Each row is a point on a landscape with many valleys, with its height.
From any point a ball rolls to the lowest of the 2 points nearest to it. It stops when none of these is lower. Distance is the straight distance between rows; heights are no part of it.
K780: [167  72 136 140 128 100 129 122 182 101 155  71 124  86 109 111  69 128
 119 185  95]  height 378
K402: [ 90 196 140 134 141 139  95 140 105 172 153 213 125 150 160 143 151  98
  75  86 149]  height 543
K523: [114 108 141 124 181  91 147 107 105  84 210 114  75  82 136  98  60  99
  72 162 143]  height 392
K500: [122 197  85 127  89 135 103 131  77 144 137 164 117 134 139 102 166 113
 106 104 132]  height 552
K710: [114 185  56 122  92 140 159 125  69 162  91 131 172 173 108 138 194 158
 118 109 120]  height 305
K673: [147  52 138 168 147 118 150  99 143  79 141 106 117  73 108  97  91  98
 156 145 125]  height 284
K799: [155  57 168 163 119  95 157 119 206  93  78  87 145  76 142 114 144 107
 142 200  97]  height 416
K283: [130 108 177 141 155 134 118 134 151 142 135 167 140 153 129 165  95 134
 145  92 136]  height 607
K257: [138 106 209 120  97 141 126 130 196 151  94 167 147 140 122 165 143 145
 162 139 119]  height 422
K544: [ 96 118 141 140 145 145 126 144 109 131 107 160 160 140 125 133 117 134
 155  66 160]  height 437
K891: [162  85 149 169 159 119 137 114 155  99 170 118 100 103 113 119  87 106
 152 160 139]  height 229
K620: [126 117  82 142 138 152 148 140  97  94  88  94 121 101 133  89 126 123
 157 125 141]  height 365
K156: [143 128 158 149 178 100 116 115 155 101 175 103  63 109 130 123  37 126
  89 182 130]  height 303
K707: [129 166 121 140 151  78 109 148 136 142 167 155 105 126 149 151  96 131
 113 132 102]  height 290
K13: [149  93 104 117 109 109 111 117 157 116 129  56 117  94 127 126 133 131
 135 179 108]  height 387
K158: [130  82 213 150 132 149 136 120 175 109  94 164 129 125 126 153 124 130
 176 129 139]  height 505
K261: [110 196 135 134 163 132 104 118 105 138 150 184  71 156 161 126 128 100
 104 115 154]  height 328
K993: [129 130 145 158 149  95 105 133 153 123 172 136  96 124 129 144  84 126
 152 132 108]  height 245
K757: [103 170 120 145 186 125 120 141  87 100 168 170  66 141 175  98 127  69
  93 125 141]  height 375
K594: [146  90 139 127 158 129 122 103 137  90 183  88  85  92 123  96  76  93
 122 160 139]  height 168
K853: [129 138  96 127  98 147 142 122 124 163  89 121 176 160 107 157 186 158
 148 130 126]  height 593
K814: [159  88 154 149 113  95 128 129 208 115  94  90 136 103 131 131 108 138
 144 191  92]  height 445
K466: [129 129 115 112  74 183 141 112 141 177  60 121 199 181  97 141 202 149
 138 116 143]  height 608
K600: [ 93 179 108 110  89 187 145 153  85 185  96 156 188 171  95 112 182 152
 113  60 142]  height 635
K818: [123 130 194  78 118 148 130 135 172 184 130 172 161 153 114 183 116 172
 107  87 135]  height 144
K191: [144 137 102 107 111 116 105 118 128 128 161  85 107  91 136 122 129 128
 121 161 123]  height 368
K308: [123  96 119 165 167  85 125 126 114  85 172 118 109  89 139 118  84  98
 115 114 113]  height 595
K663: [139  63  97 125 102 129 171 118 111  70 110  69 138  96 110  74 145 124
 154 155 113]  height 154
K922: [108 159 187  93 149 137 124 147 144 184 161 200 138 158 134 179 107 149
  87  77 130]  height 346
K587: [123 140  59 127 145 118 126 145  85 121 113  99 137 112 145 110 141 123
 119 129 136]  height 409
K775: [116 149 105 130 148 117 104 146  98 135 109 150 126 143 156 126 123 115
 118  92 158]  height 230
K141: [142  97 117 116 106 143 144 122 120  79 133  98 101 106 125  70 125 101
 166 157 132]  height 108
K263: [134 105 148 120 129 128 163 137 144 145  95 145 169 134 124 172 138 161
 166 113 115]  height 581
K96: [151 134 140 131 102 146 106 113 166 135 114 124  93 120 141 125 138 117
 175 155 134]  height 139
K614: [151 126 122 125 142 113  79 140 125 143 105 128 139 142 146 156 107 140
 111 110 130]  height 82
K534: [ 81 153 142 128 146 154 117 161 101 159 134 188 155 155 137 136 142 121
 122  56 160]  height 484
K987: [136  44 138 140 131 114 157  91 152  71 158  67 118  46 102  80  84 108
 128 162 120]  height 330
K59: [ 95 154  90 137 165 125 138 158  68  92 169 138  84 104 157  64 126  83
 102 128 145]  height 311
K532: [ 98 195 131 136 120 184 115 159  87 160 130 194 134 158 131 104 158 112
 124  68 151]  height 513
K423: [160  71 152 141 108 132 128 127 153 102  79 109 147 125 132 140 146 119
 160 139 109]  height 302
K440: [112 111 102 150 148  90 131 148  82 103 126 129 152 116 137 151 124 133
 128  86 101]  height 547
K508: [146 131 127 114  97 116 111 114 161 141  95 117 131 136 131 149 139 147
 158 138 111]  height 200
K110: [100 213 104 141 110 151 110 147  78 164 130 202 139 143 148 106 179 108
  85  87 144]  height 534
K319: [134 171 155 133 139 153 103 110 134 151 143 175  84 154 139 151 122 115
 140 115 148]  height 264
K164: [165  95 121 133 136 125 110 127 123 107 104 107 121 124 143 136 109 125
 143 132 123]  height 222
K431: [127  94  69 133 111 127 168 124  89  91 101  67 153 122 104 116 173 145
 155 156 107]  height 196
K704: [ 94 125 152  51 120 181 153 142 145 196 132 147 187 153  94 148 158 161
  98  53 148]  height 684
K833: [104 148 126  59 109 147 138 116 147 213 130 152 198 172  99 169 163 167
  76  67 139]  height 710
K590: [142 143 153 142 139 135 114 112 147 122 156 140  80 130 135 130 113 115
 175 139 134]  height 197
K114: [130 156 106 105 112 153 135 121  87 110 170 116  72  95 125  73 129 111
 132 161 152]  height 312
K92: [148  37 127 147 112 101 151 103 173  76  85  49 161  81 118 116 146 115
 130 187  89]  height 385
K529: [153 125 171 138 131 107 107 115 188 102 144  95  73 114 120 122  56 134
 117 192 113]  height 260
K694: [117  97 176 168 162 145 133 117 140 106 120 155 114 133 121 141 105 120
 182 103 159]  height 563
K24: [113 142 156 142 188 119 118  91 113  85 167 137  44 170 143 110  95  93
 133 145 160]  height 401
K326: [110 165 106 109 124 110 112 152 106 169 137 174 153 161 152 153 151 121
  95  71 108]  height 490
K644: [113 110 119 138 174 135 138 107 107  83 169 108  74 101 135  75  88  87
 131 141 159]  height 64
K139: [ 84 135 132  78 106 177 165 155 109 172 107 144 202 165  81 137 176 170
 116  60 146]  height 656
K718: [127 134 155 147 189  78 124 132 126  86 203 122  70 106 145 118  38 107
  54 169 109]  height 345
K579: [114 169 144  92 129 130 115 148 138 203 154 184 169 160 135 171 140 140
  64  64 114]  height 436
K280: [168 159 143 125  90 123  91 116 189 166 113 123 118 129 124 164 118 157
 128 164  98]  height 150
K602: [107 152 120 111  73 184 136 135 117 160  71 138 186 178  98 109 184 149
 154  89 140]  height 621
K967: [149  91 169 134 120 102 148 138 196 148  96 134 174 144 117 179 105 164
 152 135  94]  height 527
K929: [159  97 161 139 100 101 143 128 205 140  85 130 153 127 129 157 143 148
 162 182 102]  height 476
K742: [150 125  90 115 106  99 112 104 144 133 103  57 133 128 128 159 153 155
 118 174  98]  height 406
K43: [133 163 104 112  96 133 115 121 101 163 107 153 165 148 121 149 165 150
 126 106 141]  height 578
K659: [115  98 119 154 156 110 134 129  86  80 133 119 114  96 137 115 103 111
 144  94 129]  height 575
K317: [157  42 145 122 110 100 147  98 177  83 132  54 137  68 112 101 100 120
 118 193  96]  height 360
K185: [121 126  73 139 109 141 177 136  72 105  74  79 171 160 100 134 189 161
 148 141 111]  height 232
K680: [111 143 106 148 145 147 129 149  91 111  94 139 116 134 144  99 117 117
 156 106 166]  height 307
K45: [ 84 126  92 126 167 137 160 140  79  82 182 105  87  78 140  48  97  79
 110 133 155]  height 216
K777: [137 161 103 116 120 125 108 131  96 124 157 136  84 115 143 110 133 112
 127 139 141]  height 341
K298: [ 97 146  60 130 113 112 164 135  68 129 105 105 170 167 113 148 183 157
 135 123 111]  height 268
K713: [123 128  62 103  95 129 155 125  89 109 144  62 127 100 109  94 170 140
 135 165 125]  height 233
K679: [116 119 119 144 114 155 136 148  96 120  89 136 174 143 112 125 155 145
 165  96 148]  height 391
K489: [126 165 161 126 150 103 122 146 144 166 159 184 113 152 143 177  89 147
 115  97 111]  height 356
K502: [170 125 179 139 133 132 115  99 184 119 128 129  73 134 133 131  95 119
 145 196 140]  height 304
K536: [139  89 141 135  94 155 133 141 131 119  80 120 172 147 114 135 174 134
 176 117 116]  height 353
K509: [115 150  71  86 108 136 144 139  82 115 165  88  97  81 128  74 141 127
 107 161 142]  height 276
K19: [165 153 156 147 123 112  85 129 192 147 142 117  94 134 120 143  69 150
 117 173 109]  height 215
K925: [142 166  83 118  85 120 109 119  76 133 109 133 135 126 124 120 171 143
 119 123 130]  height 565
K97: [140 119 176  96  93 132 117 130 176 176 102 147 175 149 112 182 141 171
 130 119 119]  height 327
K120: [ 93 191 146 103 124 142 102 140 124 201 143 219 157 156 151 144 160 106
  45  61 141]  height 503
K867: [146 125 173 139 173 125 121  87 149  96 155 123  49 149 132 118  82 105
 139 176 148]  height 352
K16: [110 145  85 128 137  94 123 155  88 140 136 135 156 142 151 159 159 134
 102  95  95]  height 519
K290: [140 129  73 120 127 122 110 122 111 131  93  75 142 135 133 144 149 143
 126 131 123]  height 429

Where does a ball stop that starts at each point below?
K659: K922
K43: K614
K544: K614

Call two points neighbours if one is among the 2 nearest of the other. Go from one point of each pair to the other, from neighbour to neighbour, staying as low as possible. Name the highest point that can't be avoided.
K141 / K614: K620
K96 / K644: K757
K922 / K96: K489
K280 / K96: K508
